Points on a hilly landscape, in no order, each with its height.
From any point a ball rolls to the lowest of the 2 points nearest to it. It stops when none of these is lower. Distance is the straight distance between rows; heights are no part of it.
fod (h 43.3): [176 125 131 110 108 153  97 131 101 123 162  83  94  80 150  84 158 106
 111 180  99]
sesav (h 24.7): [ 66 167 124 140 159 132 181 151 136 128 116 157 151 150  77 143 143 148
 133  70 142]
bamo (h 39.6): [171 118 144 153 154 106 141 143 161 130 112 176  60 121 123 150  95 106
  89 138  89]
pid (h 72.0): [162 115 106 102 118 153  93 111 107 134 160  75 137 138  97 154 163 136
 125 124 185]
fidib (h 44.0): [106 140 156 141 115 156  98  94 115 107 101  77 138 130 176  57 144 103
 154 128 120]
Tarum (h 33.0): [178  95  96 116 104  99 107 113 122 149 132 122 140 129 149 151 100 159
 151 155 143]
lur (h 53.5): [ 73 154 158 119 133 170 130 115 118 103 104 101 160 148 135 114 165 114
 143  83 168]
Zupen (h 30.5): [119 118  88 123 112  96 149 125 137 159 129 162 172 158 112 172 105 168
 155 105 172]
lakob (h 32.4): [117 110 159 132 121 109 144 130 160 121 112 180 154 119 152 163 100 109
 103 121 130]
tir (h 41.0): [129 148 135 137 145 136 102 119 108  98 115  66  88 122 178  70 118 137
 168 152  94]
tib (h 37.6): [131 146 151 123 160 161 120 124 109  94 110  72  95 142 113  94 166 110
 117  92 125]
Pevo (h 18.6): [ 61 147 133 109 128 148 147 146 121 107 136 135 184 145 134 151 147 141
 139  96 173]
zuf (h 49.8): [167 141 118 120  79 165  90 131 100 141 153  65  96  68 156  39 187  91
 111 191  98]
vup (h 64.0): [191 111 134 127 105 119 111 136 137 129 140 127  69  95 168 100 120 106
 118 197  89]
vak (h 71.0): [143 117 137  85  91 151 107 112 102 127 164  91 177  97 140 118 171 104
 108 151 150]
Veza (h 36.3): [ 91 143 167 168 158 100 142 145 188 119  91 199 118 138 119 142  78  82
 101 109  89]
gekib (h 69.8): [ 91 142  92 100 145 149 148 161 104 136 167 147 160 160  64 192 151 168
 125  80 179]
Tiv (h 67.7): [152 103 107  75  91 127  89 114  97 160 175  92 184 122 140 154 127 147
 137 146 162]
dadit (h 70.8): [124 134 104 109 126 162 112 119 118 127 149  73 149 152  81 154 165 143
 127 103 203]
zemud (h 38.4): [135 144 131 143  84 151  77  91 109 130 114  50 115 111 176  43 151 113
 160 184 127]
Tonep (h 63.2): [170 127 126 120 138 160 104 121  99 121 156  51  92 114 105 105 177 113
 114 135 143]
sokit (h 49.4): [133 126 143 134 180 119 155 157 132 111 130 167  85 125  67 175 114 114
  77 113  85]
Nuzo (h 31.9): [ 77 147  84 125 135  98 180 166 144 177 159 224 157 153  43 197  90 184
 102  94 120]
tapu (h 22.2): [138 115 172 123 141 120 126 131 132 101 119 148 108 108 159 130 114  95
 102 145  87]
kipa (h 54.3): [150 134 122 150 145 134 127 101 125 117 100  91 108 144 126 114 150 135
 153 120 147]
voka (h 68.2): [171 116 131 152  92 126 113 102 137 137 106  93  85 116 185  68 133 118
 163 181 121]
lino (h 46.6): [142 147 163 129 145 163 111 122 115  99 101  76  75 125 152  67 156  89
 126 113  93]
gefip (h 70.1): [127 129  96  98 131 149 129 142 108 148 164 111 152 166  63 175 153 152
 129  92 199]
manaz (h 55.0): [105 163 132 170 175 119 163 123 155 116  75 154  84 160 108  93 110 113
 142  74  98]
ges (h 65.6): [171 102 124  80 125 125 109 132 102 145 171 115 148 120 106 170 142 135
  98 125 137]
bisag (h 29.2): [ 82 147 104 157 174  98 178 156 147 140 130 209 125 146  45 179  99 157
  93  91  96]
safo (h 52.1): [184 124 115 105 108 160  81 121  96 136 168  50 106  97 129  88 173 122
 116 177 132]
Gusiz (h 32.8): [109 138  85 117 155 105 172 161 136 171 160 195 145 158  38 189 121 182
 111  84 126]
Kevun (h 71.6): [174 113 132 118 165 157 123 136 104 114 142  89  76 126  88 126 161 123
 114 122 129]
nazor (h 49.9): [ 82 146 172 123 133 161 114 111 123  98  92 104 146 137 164  87 159  86
 144  97 126]
toz (h 53.6): [135 139 147 125 103 141 101 128 112 115 130  93  92  79 193  39 142 102
 125 185  76]
Lefug (h 68.4): [ 93 119 107 112  81 143 117 120 117 144 132 117 204 146 145 156 126 162
 170 123 205]
vid (h 34.2): [148 120  80 116 149 112 147 143 121 156 149 156 134 156  58 187 125 173
 118  88 141]
bamu (h 56.2): [167 104 127 123 170 110 134 163 120 118 157 167  75 124  79 185 104 137
  70 132  81]
pino (h 58.4): [129 142 124 161 163 130 150 117 139 115  81 119  89 148 110 103 141 134
 156  90 122]
Popod (h 30.6): [161 119 126 106 140 125 104 145  95 112 164 103  99  92 145 134 121 138
 112 165  90]
zufer (h 66.1): [174 106 121 138 103 114 120 113 130 126 127 112 102 107 173 111 111 130
 139 175 116]
Kiru (h 69.4): [ 64 166  78 123 133 129 177 162 125 155 156 168 169 161  55 176 136 179
 141  79 171]
tilir (h 27.9): [ 66 147 110 160 128 102 179 129 162 148 101 188 160 163 106 149 104 160
 166  86 150]
dalu (h 20.8): [ 65 127 145 107 113 137 156 147 134 122 134 178 190 144 137 174 124 136
 124 101 161]
vadon (h 31.4): [157  97 102 127 105 112 129 102 137 157 120 138 170 145 132 168 114 150
 149 128 166]
nodu (h 59.9): [145 138 164 157 132 119 129 132 161 118  93 144  52 125 182  85  95  98
 131 150  76]
godil (h 28.9): [ 81 129 112 147 123  92 169 141 165 144 113 211 173 155 108 171  85 158
 137 107 142]
liv (h 39.3): [139 139 100 151 180 115 163 135 139 124 118 144  95 146  55 137 135 140
 130  85 126]
vusa (h 48.4): [138 114 122  97 169 132 134 147  91 106 162 116 118 123  80 177 136 137
  96 109 121]
Sis (h 23.4): [ 74 137 154 123 137 124 161 154 143 108 123 194 169 132 113 181 112 132
 110  98 128]
rupet (h 26.0): [ 45 146 166 142 142 125 160 157 168 105 107 205 165 142 142 159 106 115
 107  92 123]
zunek (h 23.9): [ 88 122 145 143 104 138 151 105 147 135  89 152 173 154 148 122 146 118
 160 100 184]
rap (h 29.9): [ 98 143 115 158 165  98 143 128 136 111 105 146 133 144 118 139 105 156
 152 108 113]
givu (h 57.8): [163 115 124 114  62 137  87 104 112 147 139  82 151  78 171  60 152 100
 129 188 117]
Risil (h 26.6): [149 149 128 144 113 155  89 111 111 118 111  50  68 126 175  42 156 123
 162 166 109]
fudu (h 32.9): [132 135 179 133 149 145 125 132 122  94 103 124  89 115 158  90 135  75
 106 123  84]
Sevuz (h 48.9): [137 131 142 126 128 128 111 133 108 100 133  93  99  98 181  77 116 121
 137 175  71]
Pupot (h 34.6): [108 124 184 151 140 101 130 133 179 117  99 188 134 126 155 138  93  78
  97 135 106]
pib (h 66.8): [190  98 101  70  86 123  82 118  94 172 179 103 154 100 142 139 127 130
 118 165 130]
gemub (h 77.9): [167 113 142 135 169 133 136 144 116 114 128 125  67 119 101 133 130 118
 108 122  96]
Nasir (h 50.3): [123 150 153 171 159 106 138 133 165 111  76 175  68 150 131 100  91  92
 125 103  81]
lazof (h 21.5): [153 111 135  94 111 113 104 139 101 127 171 118 121  74 164 118 113 120
  95 189  75]
nofa (h 27.0): [102 152 136 120 174 154 132 129 106  95 128  96 120 139 102 129 152 130
 134  96 140]
varud (h 38.9): [111 113 157 135 101 142 111  96 121 116 108  97 169 114 179  86 138 114
 148 138 138]
ful (h 29.1): [167 105 143 127 112 106 135 112 148 136 115 163 127 116 146 152 108 118
 106 144 126]
lum (h 63.8): [197  93 117  83 125 102 110 136 118 159 168 152 130 120 113 180 110 134
  93 141 108]
pipa (h 43.9): [113 132 126 114 187 133 158 159 118 114 148 155 113 135  52 174 132 133
  96  94 118]
vuke (h 57.9): [144 130 165 157 108 132 115 119 144 118  88 120  69 119 203  49 110  81
 144 155  81]
Gebi (h 68.8): [ 81 147  93 128 106 143 134 130 127 141 134 118 182 169 111 154 140 160
 164  99 218]
Zako (h 70.7): [133 134 133 106 127 171  97 111  98 109 154  38 134 121 116 115 189 108
 107 129 152]
pep (h 50.4): [166 123 103 145 114 144  98  95 125 135 121  65 128 146 130 119 148 143
 160 146 171]
Tik (h 27.1): [ 73 124 172 142 109 136 142 113 152 117  84 155 176 139 178 105 122 103
 160  97 147]
Nofiv (h 29.8): [ 89 120  99 124  99 107 168 148 146 163 126 207 194 159 113 186  98 162
 146 100 185]
zokap (h 31.6): [135 130 125 119 155 124 119 134 111 106 144 105 113 122 137 134 120 156
 132 137 106]
robaf (h 28.4): [ 57 130 182 142 123 120 150 134 168 109  97 185 176 137 168 124  97 106
 142 106 132]
Suba (h 36.5): [142 130  91 137 157 114 141 130 130 126 125 128 120 152  77 153 138 156
 135 100 144]
tuto (h 68.0): [161 106 140  87 119 146 114 124 103 132 157 115 141 101 122 141 161 108
 100 135 139]
soz (h 32.3): [102 120 137 157 142 103 132 116 148 111  99 149 137 136 158 120  90 141
 166 122 124]
Pif (h 56.1): [147 142 156 136 101 147 103 122 118 123 107  93  65 107 214  27 137  83
 147 170  74]
zunel (h 54.0): [149 138 122 129  57 155  79 100 106 146 136  60 131  67 162  26 190  90
 125 189 114]
zavod (h 47.9): [152 123 103 121  97 135  84  92 111 137 147  54 153 124 148 119 136 147
 150 160 166]
gufo (h 60.4): [192 110 102 104  59 125  79 117 107 169 169  75 139  76 157  85 152 116
 118 200 128]
sudeg (h 44.2): [145 120 117 148  82 142  85  77 116 137 122  56 151 123 173  74 151 126
 158 178 154]
godam (h 65.4): [204  89 116  88  97 110 104 137 117 166 176 132 123 101 147 152 112 127
 100 173 103]
Fon (h 36.1): [118 114 131 137 106 130 115  96 129 130 106 115 168 133 166 122 123 133
 168 140 157]
kupid (h 21.9): [ 81 149 135 125 153 139 159 140 125 103 121 136 153 141 104 140 140 137
 134  87 143]
gedus (h 26.5): [ 93 131 121 165 117 109 168 109 162 140  80 173 163 153 127 128 119 138
 174  92 164]
lepi (h 45.3): [140 135 157 169 172 106 145 145 169 113  88 167  59 131 110 133  97  92
  99 121  77]
tum (h 69.0): [ 82 159  74 138 122 137 161 142 129 156 132 139 171 171  77 159 137 181
 159  83 203]
kudi (h 25.9): [105 127 119 136 169 102 127 141 120  99 123 129 112 129 135 149  89 161
 133 134  92]
tun (h 16.6): [146 110 159 122 116 105 110 133 127 121 137 141 128  84 183 118 100 104
 104 175  86]
fil (h 61.4): [174  99 118 105 143 103 121 148 122 133 158 147 101 113 108 180  99 141
  89 152  92]
lafup (h 30.9): [ 62 163  97 155 146  97 189 160 166 170 146 236 140 144  36 187  95 164
  85 101 101]
fif (h 33.9): [170 106 140 140 145 101 150 127 165 132 114 179 104 121 104 164 119  99
  92 122 118]
moz (h 34.3): [111 118 120 160 127 111 123  96 148 122  85 113 142 139 157 111 113 146
 182 118 148]
zavun (h 26.9): [ 55 162 111 144 168 122 193 163 145 139 133 196 141 148  51 157 122 147
 117  79 122]
nudog (h 68.1): [115 101 112  92  83 132 103  99 112 158 157 102 199 133 152 159 118 149
 152 139 191]
kufit (h 62.1): [169 118 140 147 125 107 121 136 154 116 120 145  55 116 180 110  85 118
 118 187  74]

Call two points neighbours if one is among the 2 nearest of the other. Go from one point of each pair to the other, from neighbour to neighbour, staying as low as possible. Name the highest point that can't be avoided.
ful and Risil => pino
kudi and tun => zokap
zunek and kudi => lino
Pevo and zunek => robaf

Where does a ball stop that starts at each point below?
liv => Pevo
Tarum => zunek
zufer => Risil
pino => Risil
gekib => pipa
vak => pipa
